A landscape with many peaks, sampled at points; each row gives a point and its height.
From any point a climber takes the steepest step (rise divided by distance) to one of its 5 nearest points. It stops when none of these is higher. Distance is the straight distance between rows; heights are no part of it.
fut (h 369): [ 19 -12  -2  27   2  14 -39 -28  17]
Dav (h 446): [-18  39  16 -10 -17 -16  44 -15 -17]
tuker (h 473): [ 15  13  41  29   1  43 -22 -47 -30]
pov (h 160): [ 14   2 -56 -41 -27 -59 -27   7   9]
Nono (h 602): [ 12   0  46  21   6  48 -22 -28 -31]
fovif (h 385): [  5  -9  52  20  19  61 -11 -11 -30]
Zam (h 414): [  4  42 -10 -40 -12 -33 -10 -41 -27]
zufin (h 519): [  4  13 -15  46 -22 -28  24  -5  -4]
Mupip (h 341): [ -8  22  -8 -48   7 -20  -7 -32  -5]
suba (h 435): [ 14   0  26  16   2  34 -36 -38 -13]
nel (h 195): [-22  18  17 -50  29   8  13  -6  -1]
sif (h 518): [-13 -13   9  29  -1   4  43  34  12]
Sufum (h 460): [  0  45 -10  -8 -27 -44  25 -48 -36]
tupaf (h 176): [ 13  -3 -49 -42 -20 -53  -9  21  22]
Dobap (h 207): [ 16 -13 -21  46 -11 -14 -30 -16  29]
Pifes (h 721): [-20  -9  18  19  17  20  54  41   3]
Tezup (h 337): [  7 -20  50  52 -22  63  13  -2 -29]
Sakot (h 510): [-15 -21  -3  24  13  20  41  42  16]
rusik (h 547): [ 19 -37  18  13  45  48 -37  17  30]
buta (h 360): [ 10  39 -19 -33 -11 -40  -6 -47 -42]
fasu (h 161): [ -3 -16 -41 -37  -3 -34  -1  40  29]
mor (h 496): [  9 -13 -19  40  -2   3 -14  -6  21]
Ruv (h 399): [-12 -27  10  36  18  15  37  35  20]
malaz (h 302): [  6 -17  61  12  20  75 -24  -9 -26]
Bik (h 219): [ -3 -10 -25 -54  19 -20 -18  25  20]
gol (h 220): [ -1  -4 -22 -55  16 -21 -20   8  21]
Zuv (h 244): [ -7  10  -3 -62  19  -9  -5   7   9]
mab (h 664): [ 11 -52  16  26  57  42 -21  31  24]
bibez (h 533): [ 10 -35  -1  25  26  27 -31   7  21]
refi (h 491): [-18   4  -5  46 -21   1  38  11   3]
Kude (h 497): [ -1 -32  -3  41  22  11  -6  22  29]
rume (h 98): [-13   8 -29 -44 -43 -55  35  56   4]
gub (h 141): [ -7 -18 -46 -38 -22 -48   6  34  24]
pefad (h 505): [-10  37   5  -3 -31 -21  33 -23 -24]
kulag (h 523): [ 11 -22  31  14  37  48 -36  -8   2]
Depu (h 550): [ 14 -30   5  26  44  41 -27  16  24]
tel (h 169): [ 10   9 -42 -45 -13 -39 -30  -7  11]
Fef (h 463): [-18 -23  -3  36   9   0  23  28  25]
dez (h 501): [ -4  31 -12  24 -38 -38  40 -18 -23]
zilil (h 434): [ -3 -39   4  40  27  17  12  40  21]
Tosem (h 637): [  0 -11  31  10  18  51 -46 -26  -7]
Gug (h 197): [  1   0 -37 -58   2 -35 -16  16  13]
Sosir (h 465): [ -2  44  -3 -20 -15 -32   8 -33 -30]
kidor (h 522): [ -5  29  -2  20 -35 -29  42 -19 -13]
naf (h 104): [ 19  36 -43 -46 -12 -52 -22 -41 -35]
kilum (h 419): [  4 -12  40  57 -30  57  13  -9 -33]
ris (h 196): [-15  30  14 -37   7  -2   9 -11  -8]
lel (h 483): [ 13 -16  13  26  12  27 -50 -16  10]
bezo (h 415): [ -2  32  -8 -46  -8 -27  -9 -30 -24]
sor (h 603): [  8   8  60  43 -22  56  -6 -29 -32]
vuse (h 516): [  6 -22  -7  31  14  17 -28  -6  23]
vopef (h 283): [-26  26  20 -11  -8   7  43  -3  -9]
gok (h 212): [ -8 -45   1  26  37  22  21  56  22]
buba (h 42): [ 13  13 -51 -40 -20 -65 -29 -20  -1]
Guvi (h 206): [-21  14  20 -41  34  18  19   8  -1]
gulin (h 448): [ 17   6  42  15   6  36 -35 -33  -9]
felu (h 36): [ 23  -6 -10  32   2   2 -46 -39   6]
fude (h 620): [ 15  -4   3  20   9  16 -54 -43  -3]
duf (h 226): [ -3  -4  62  36   4  64   2 -14 -33]
remo (h 85): [ -5  11 -42 -32 -61 -68  39  49  -3]
Bug (h 89): [  0   8 -57 -32 -50 -77   7  30  11]
piga (h 425): [-22  11  27  -8  18  20  56  27 -14]
tima (h 174): [  7   3 -50 -39 -19 -56 -14  12  16]
til (h 511): [-11   8   6  27  -8   0  43  10   9]
mok (h 609): [-12  12  -3  27 -25 -14  41   3   1]
zug (h 119): [ -7 -12 -47 -34 -24 -48  15  44  15]
sedig (h 231): [ -6   4  -4 -61  31  -2  -7  11   9]
pevok (h 482): [ 15 -19  16  24  23  39 -43  -9  13]
buve (h 563): [-24  -5  26  16  13  25  54  29   1]

Where does a climber stop that starts at each point below?
Zam: mok
Sufum: mok
Dobap: mab
ris: mok
Fef: Pifes
Kude: mab
Guvi: Pifes
